Each row is a point on a tangle of strands that fork, close into loops and nearly touch. The rows are in no order.
Two points are linked if the straight distance between their rows is under 69.1. Some points are linked to none.
tivu:   2  34   8  -6  28 -24  10   8   4  29  19   0  28  30  14  -1  -4  -7  12 -16  32  12
Ziv:  23  -1 -56  -6 -18   9  -2  17 -14 -49  11 -24  -1  10  47 -23 -14  -9   5   4  -2 -20
zumon: -17  14   6 -10 -25  11  -4 -22  22  33 -23  40   5   1 -15 -13 -33  -3 -29   2  36  -1
fuvi: -33   5 -26  -6  -6   9  16  16  10   0   7  11  12  31  -1  -9  19   2   6 -10   0 -17
tiro:  14 -16  39  27   2  22 -12  11 -22 -22   6 -19 -24 -53   1  10 -24 -13  12   5 -17  23
borug:   2   2  -8  25 -20  13   7  25  12  -4  -3   8  16   0 -56  13 -12  -7 -13 -23  -6  -7
Tibo:   0  11   6  56  20  11  -2   2 -21 -17   2 -27  10 -35   5   3 -26   6  31  -7 -22  38
litev:   3  40   3  12  15   7  -9   9  11  41  12  26  -4  30  40  17  38 -11 -32 -24  26   2
Nofa: -26  -2 -32  -9 -16  13  12  15   7 -11  20   0  11   3 -41  18  17  38  25 -30 -13  12
Dogul:  18  -7  27  42  17  14  -5  11 -27 -27   4 -21  -4 -38  -2  15 -15   1  30   7 -17  29
Beves:  -2  19  24 -16  17  -7  12  18   3  -1   9  -2   0   9   4   4 -24  -2  18  24  46  31
vuge: -26   2  -3   4 -19  16  -2   8  18   9   5  34   1  14 -39  21  35  29  -7 -22 -17 -31
sef:  12 -15  21  -3 -10  18 -16   7 -18 -27   1 -16 -12 -47 -22  10 -43  -6  -3  19  -9  12
Let: -37   8  -6 -16 -13   8   3  12   7  12   4  25  17  -3 -41  32   7  36  29 -23   6  10
Tad: -13   2  -6 -22 -16 -26  10 -10   2  18 -14  17  15  50 -25 -12   7  10 -23  20  -1 -24
Fofid: -22  -7  -9 -25  -4 -15 -10 -27  -4  13 -20  12 -16 -12 -25   7   8  17   1  -3 -18 -12
Galar:  14 -36 -20   8 -10 -19  -7  -8 -12  -2  -8 -20   4  11  16 -20  44   5 -16   8 -46 -24
moru:  -1  21  45  35   6  17  21 -19   6  25  14  11  16  50 -21   3  11  11   5   0  17  14
mog:  38 -14  32  -8   5  -9   4  20 -15 -22   7 -20   0  10  -1   1 -13 -20 -13  25  -2  -9
Zogu:  16  -5  14 -11  16 -11   0 -23  -3  -5  10 -10 -13  -4  68 -24  23  -6   8  12   5  -1
kubus:  -5  34  -4   3  11  11   9 -14   8  32  10  22   7  63  33 -11  32  -3 -21  -5  25  -4
Mab: -16  -8 -38  -9  -7  -6  -9 -20 -11  -2  -8 -17 -10  -4 -25   7  12  24  -1 -11 -43  -7
suze: -28  23 -21 -13  10  12  -1  -5  13   0 -12   9 -25 -19  -2   9 -25 -16 -12   6  22   7
rufa:  -3  30 -15  26  -6   5  12  38  19   3   7   8  10   4 -22  16   5 -18  -6 -25  16   0
famu:  22   3 -20  -3 -12 -15  -4  20  -3  -3   0 -38  11  -8 -11 -12 -33 -22 -22  -6 -12  -2
vidum: -38   6 -16 -27  -4  10  10  15  20   6  -4  30   1  22  13  -9   4   3  -4  12  26   4
miz:  -8  -3  -7 -15 -31  -8   1  -9  18  30 -10  -5  16  -5   4 -36  -6  -8 -23   4   5  -2
dumo: -26   4  15 -22   7  -4   1  11   6   1   5  22  -4 -16 -33  33  -8  32  45  -6  22  17
Dopu:  24 -23 -36 -38 -23 -22 -18  12 -34 -36   4 -36  -6 -13  24  -5  -6  15 -10   5 -26  -1
buluz: -15  -6  10 -24 -33   1  10  -4  18  22 -13  11  16   4 -17 -32 -20   2 -13   5  19   7
nolu:  -6   9  22   6  -4  20 -14 -38  19  37 -18  34  -6 -10 -19   0 -41  -1 -20  -4  38  15
mipe:  15  19  -4  32  21  19   9  24 -15 -36  16 -14  -9   1 -10  22 -20 -22   5  14  -3  -1
vepap:  -9  19  24  24  25  11  10  11   8  13  12  -5  19   0  26   4  20   7  39 -13  20  31
Terun:   6  16  28  25  26  17   4 -25  -4  -7  -4  10 -22 -11 -24  22 -32   0  10   9  19  22
dig: -10  37 -12  -8  31 -11  34  12   4   7  24  -7  28  49   2  -1 -16  -6  22  -8  30   9
deku:  12   5 -23  -3  -3 -10  16  26 -11 -10  20 -36  39  15 -16  -6 -20  10  28  -8  -4  12
rov:  -2  36  -4  48   9   9   6  40  16  16  19  16  17  14   7  14  15 -23 -13 -35  29   4
nidi:  -8  32 -10  45  36   1   0   4 -21  -5  -6 -30  16 -22  -9  11 -32  -9  21 -12  -6  34
vese:  21 -15 -61 -17 -24 -11 -20   2 -34 -41  -4 -28  -2   5  39 -27 -16   2  -6  11 -13 -17
pud: -33 -10  -8 -37  -9 -27  -9 -28  -1  22 -28  53  -5  16 -28   9   9  24  -5   5   4 -16
davil:   0   8  28  20  15  16  -8 -37  10  22 -12  24 -18 -16 -18  11 -29   2   1  -6  31  23
kovu:  29 -15  20  -3   4 -23  -6  -4  -7   9  13 -37  16 -26  19  -7  15 -14  12 -16 -34   5
gik: -21   5  19 -14 -10   2 -10  16  14  23  -1  42 -16   1  16  20  40  11 -11  -3  13 -11
Vib:  24  16  26  -1  35 -37  -2   1   0  32  18 -17  31   5  31  -4  11 -19  10 -27   9   6
mer:   6 -35  25 -14 -13 -11 -15 -26   2  -3 -29  39 -29 -13 -10   3  10  10 -15  29   0 -13
rabim: -25 -15  13  10 -32  41  13   7  31   6   5  22  -1  -3  11 -21  39  19   8 -14   3  -3
sato: -20   9   7 -27  36  17   7   3   9 -10  20   8 -19   4  61   7  22   0  36  -3  28  12
tonog:  -2  13 -23 -12  14 -12   3 -11  13  22   8  19  22  56  37 -22  38  -8  -2 -18  13 -23
Tezev:  23  -1 -57 -15  -1 -29  -5   9 -14 -18   8 -27  16  35  10  -9   6  -2   2  -9 -27 -29
fafed:  6  7 44 21  8 10 28 -6 11 10 23 -2 17 43  5 -4 27  2 11 -2 17  0
zavul:  -4 -13   3 -22   1 -13 -19 -30  -7  14 -17  -7  -8 -41 -38  16 -15  15   4 -13 -24   8
Tavam:   8 -38 -43   0 -21 -10  -7   3   1 -17  -7   0   7  20  31 -31  58  11   4  -1 -26 -21
Kere:  17   3  30 -31  34 -42   4   0   0  26  19 -10  11   1  24   5  23  -9  13 -11  -1   2
Buza:  20   2   1 -23  12 -37   7  -6   2  21   0   0  24  45  25 -25  20 -11 -17   4   6 -24
tati:  24 -40  26 -20 -39   2  -1  -6   9 -11 -15   6  -1   8 -32  -8  -9  19  -6  30 -10 -16
momis:   1   0   2   3 -11   1   3  -5  12  20  -6 -10   7 -11  37 -35  -2 -14 -24   5  10   4
Ridup:  43 -30  22  -4   7 -25 -15   3 -22  -2  11 -36  14  -4  10  -1  15 -19  -8 -14 -44 -16
dozi:   5  17 -10  16  12  13   3  13  -2 -19  10 -17 -15  -7  13   3  -4 -20  -8  -3  -2  -4
beri:  -9  12  36  53  15  27  10   7  14   2   5  17  -1   1   1  16  18  11  23 -12  14  29
Zupar:  14 -46  30 -25 -31   1  -5 -22   9  -5 -23  18 -18 -24 -26  -4 -26   9   4  22   2  -4
besi: -29  29 -15   3  22  -1   4   9   6  15   3   1  -2 -17  -2  13 -19 -14   3 -12  21  26
gafog:  18  -6 -33 -20  -7 -18   3   3  -9  -4  -5 -31  18  21   3 -20 -12 -10 -16  12 -17 -16
fumim:  15 -13  12  15 -31  18   2  20  17  -2  -1  21  -1 -23 -55  17 -15  -6  -3 -12   4  -3
duku:   2  20 -40   9   9  21  13  24  14 -23   8  -2  -5   8  24 -13 -12 -15  -3   7  21  -5
tomis: -16  34 -19  23  34 -12   2  16  -9  12   6 -16  17 -14 -20  19 -18  -6  19 -23   2  30
vete:  -1  10  -3 -11  30  -5  -5 -12   8   0  14   6  -5  15  72 -12  31  -6  23  -7  14  -7
regi:  20  23  16  37   5   8   2  23  15  13  14  24  -1  14  19  12  34 -28 -34 -25  12  -4
pemen:  -3  13  18  -9  27 -20  -7 -14 -22   1   6 -27  -7 -35   2  14 -28  -4  15   7 -12  20
sezul:  22 -30  26 -19 -15  -2  14  -2   7 -16  -5 -11   2  21 -15 -16  -8   3 -10  35  -6 -17
furum:  12 -27  -5   3 -25  20 -14 -10 -16 -19  -1 -36  -7 -33  20 -12  -1   8  -7   1 -36   0
zelu:  29  -9  30  -7   3  -6  -5  29 -27 -34   7  -9 -32 -23   3  21 -15 -29 -21  18 -13 -11
dom:  23   2   7   9  16 -15  -6 -19   2  13  -5 -20  -5 -13  46 -25   7 -26 -24  -1  -6  -6
Vug: -20  13   6   8 -25  20  -3  22  14  11  -2  57  -1  25 -33  25  13  12 -28  -4  12 -27
nakar: -27   1  -7   0  -1  31  -3 -33  -8 -16 -15  -8 -29 -23  20 -24 -32  -4 -10  29   1   7
Vebi:  -7 -13   8  17 -23   7   8  15  18  11   8  18   5  -2 -18  20  50  26   6 -27 -25 -19
vepet:   3  -9  22   2  19   1   2  14   9   6  13  -7   6 -33  47   0  26  -1  38 -14   9  27
Koba:  35 -21 -16 -21 -16 -13 -21  17 -47 -48  25 -42 -16 -15  14  19   6  19   2  -6 -34  -7
kom:  16  -7  37 -35  17 -44  -3 -12   1  23   1 -11  -6  -8  12  -6  10 -13  -7  10 -10   2
loza: -13   5   8 -17  24  -5  -1 -12  -4  -5  -2  12 -14 -26 -41  36 -28  25  44   2   6  17
poge: -18  -4 -40 -10 -20  16   3 -11  -2 -13   9 -23  10  -3 -28  -3  15  32  11 -17 -31   9
fumi: -26   2 -56   7 -10  -2  10   3   4   1  -2  14   6  32   0 -13  35   7  -2 -19 -18 -23
karo:  32 -31  11  -4   4 -26  -9 -12 -22  -5  -2 -31   7  13   3   2  26   2 -16  11 -46 -25
bateb: -12   1  25  23   8  13  28 -16  10   9  25  -9  24  16  18 -21  20  13  41 -16   1  10
zez: -27  13  21  -9 -18  16 -10  31   9  29  -6  60   7  -2   4  29  20  12 -24  -4  24 -11
butar:  19  17  14   9  22  -2   2  14  -3 -11  -4  15 -26  23 -22  21  -5 -32 -30  23  14  -4
buli:  11  15 -56   0  -9  15   5  27   6 -25  18 -17  12  12  23 -23 -27 -25  11  -7  16 -10
Bosof:  -7  -1   8  -8   0  22  -8 -40  -6 -12 -19  -2 -16 -34  -3  -7 -53   7   4  24  17   5
mip:   1  25  41  58  15  30   9 -15  11  20  11  31  10  20 -17  16   5   8   3  -8  29  26
kenop: -15 -27 -18  10 -15  11 -12 -58  -5   9 -33   1   1  14 -25 -18 -18  19 -11  16 -20 -18
dogo: -18 -24   2  12 -32  26   5  -6  20   0   0   5  -2 -14  -1 -13  34  31  11 -14 -25  -1
matip:  13  -1  -7 -18   4 -37  16  -6  -8  13 -16 -14  21  46  -8 -19  -3 -11 -25  23  -6 -22
zev:  14  -7 -17  -7 -16 -11   6  28 -17 -10  10 -33  19 -12 -25   4 -18   5  13  -9 -16  13
Nal:  -6 -22 -41 -16 -12   7  -2   0   5 -23   8   9   5  18  45 -38  43  11  24  -3 -15 -16
ditag:  19   9 -45 -17   6 -22   6  20  -9 -18  28 -22  25  25   2   5   0   0  23 -20  -8 -14
duru:  18 -14  28   9  11 -11  -5  15 -13   1  17 -26   8 -47  35   0  15   5  34 -17 -15  23
zeze:  13 -25  16 -22 -10   4 -18 -17  -8 -15 -26   5 -32 -42 -21   4 -44  -2 -10  21   2   5
kupo:   1 -17  23  -1   6  -3  -7 -12   3  -8 -12  13 -34  -9  10   9  26  -1 -12  21 -11 -10
zol:   5  -5  33 -30  -7 -37 -11   1   6  37 -11   5  -1 -22 -18   9  -1 -13 -24  -9  -6  -1
fatof: -11   5 -27  -9  -9  -7 -13   1   8   7 -36   2 -23 -32  -3 -10 -21 -18 -35  10   0  -2
pozib:  12  17  25  30  31  14   3   6 -12 -34  11   4 -24   7 -31  39 -23  -7  16  13   7   9
Nuf: -35   1 -17 -29 -13 -21   0  -5  -1  19 -15  41   8  39 -28   0  18  16 -17  15  16 -22
togum: -18 -25 -23  19 -10  13 -14 -45  -4  -6 -40  10 -20  -6 -20  -9  -2   9 -17  18 -27 -26
zakur:  -2 -15 -23  -8 -24 -25 -17  -8  -3   2 -44   4 -17 -19 -16 -10  -8 -18 -40  30  -4  -4
ralut:  -6  -7  23  -8  24 -12  -9 -24 -14   7  -4 -14   0 -35 -35  24 -35   9  33  -5  -9  25
gad:   5 -18  -4  13 -35  35  -9  14  15 -15 -12  19  -8 -34 -44   1 -37   4  -8  -2  20   5
dasev: -11 -12  15   9   4   6  -4   6  13   0 -10  25 -31 -18  30   7  51   6 -13   6  -9  -7
nupi:   0  27 -23  13  20  -1  27  16  -5 -13  17 -21  29  37 -16   3 -23 -10  24   7  12   6
Gefu:  17  10  12  -7  17 -25 -19   4 -26   2   7 -38   4 -42  16   1 -36 -31  -3  -2 -10  22
gavan: -14  -5 -19  18 -11  36   0 -24   5 -22 -22  -5 -26  -1   3 -21 -30 -12 -29  29  14  -7
tez:  -1 -26 -18  23 -18  18  -8 -19   0 -27 -33   6 -21   8   2 -13  -4  -6 -27  38 -12 -24
mopom: -30   6   7 -12   9  22  13   4  11  -6  11  13 -22  11  26   5  12   4  12   9  26   8

A fork is a point with three links, a tip a point with one. Leave the first point through the second and follow the links. Name the first fork or tip that comes.
Dogul, Tibo | zakur
kenop, togum | zeze
Buza, tonog | gad
gad, fumim | matip
pozib, Terun | fumi
nolu, davil | Koba
vuge, Vug | Zupar
kom, Kere | deku
gik, zez | rabim
Tavam, Galar | vepap

A piece is all that can be reached along the links. How many separate loops has the piece of each point below (a circle has one, a figure eight two, a Y none), and how many tips (points with one link)?
nolu | loops 0, tips 2
Vebi | loops 0, tips 4
bateb | loops 1, tips 1
dig | loops 2, tips 3

Name the points in between on the shortest way along the links from the first point to the second, in order.
tati, nidi | Zupar zeze sef tiro Dogul Tibo
Tad, Nofa | Nuf pud Fofid Mab poge
miz, dozi | buluz zumon nolu davil Terun pozib mipe
tez, kupo | gavan nakar Bosof zeze Zupar mer
fumi, momis | fuvi vidum mopom sato vete Zogu dom
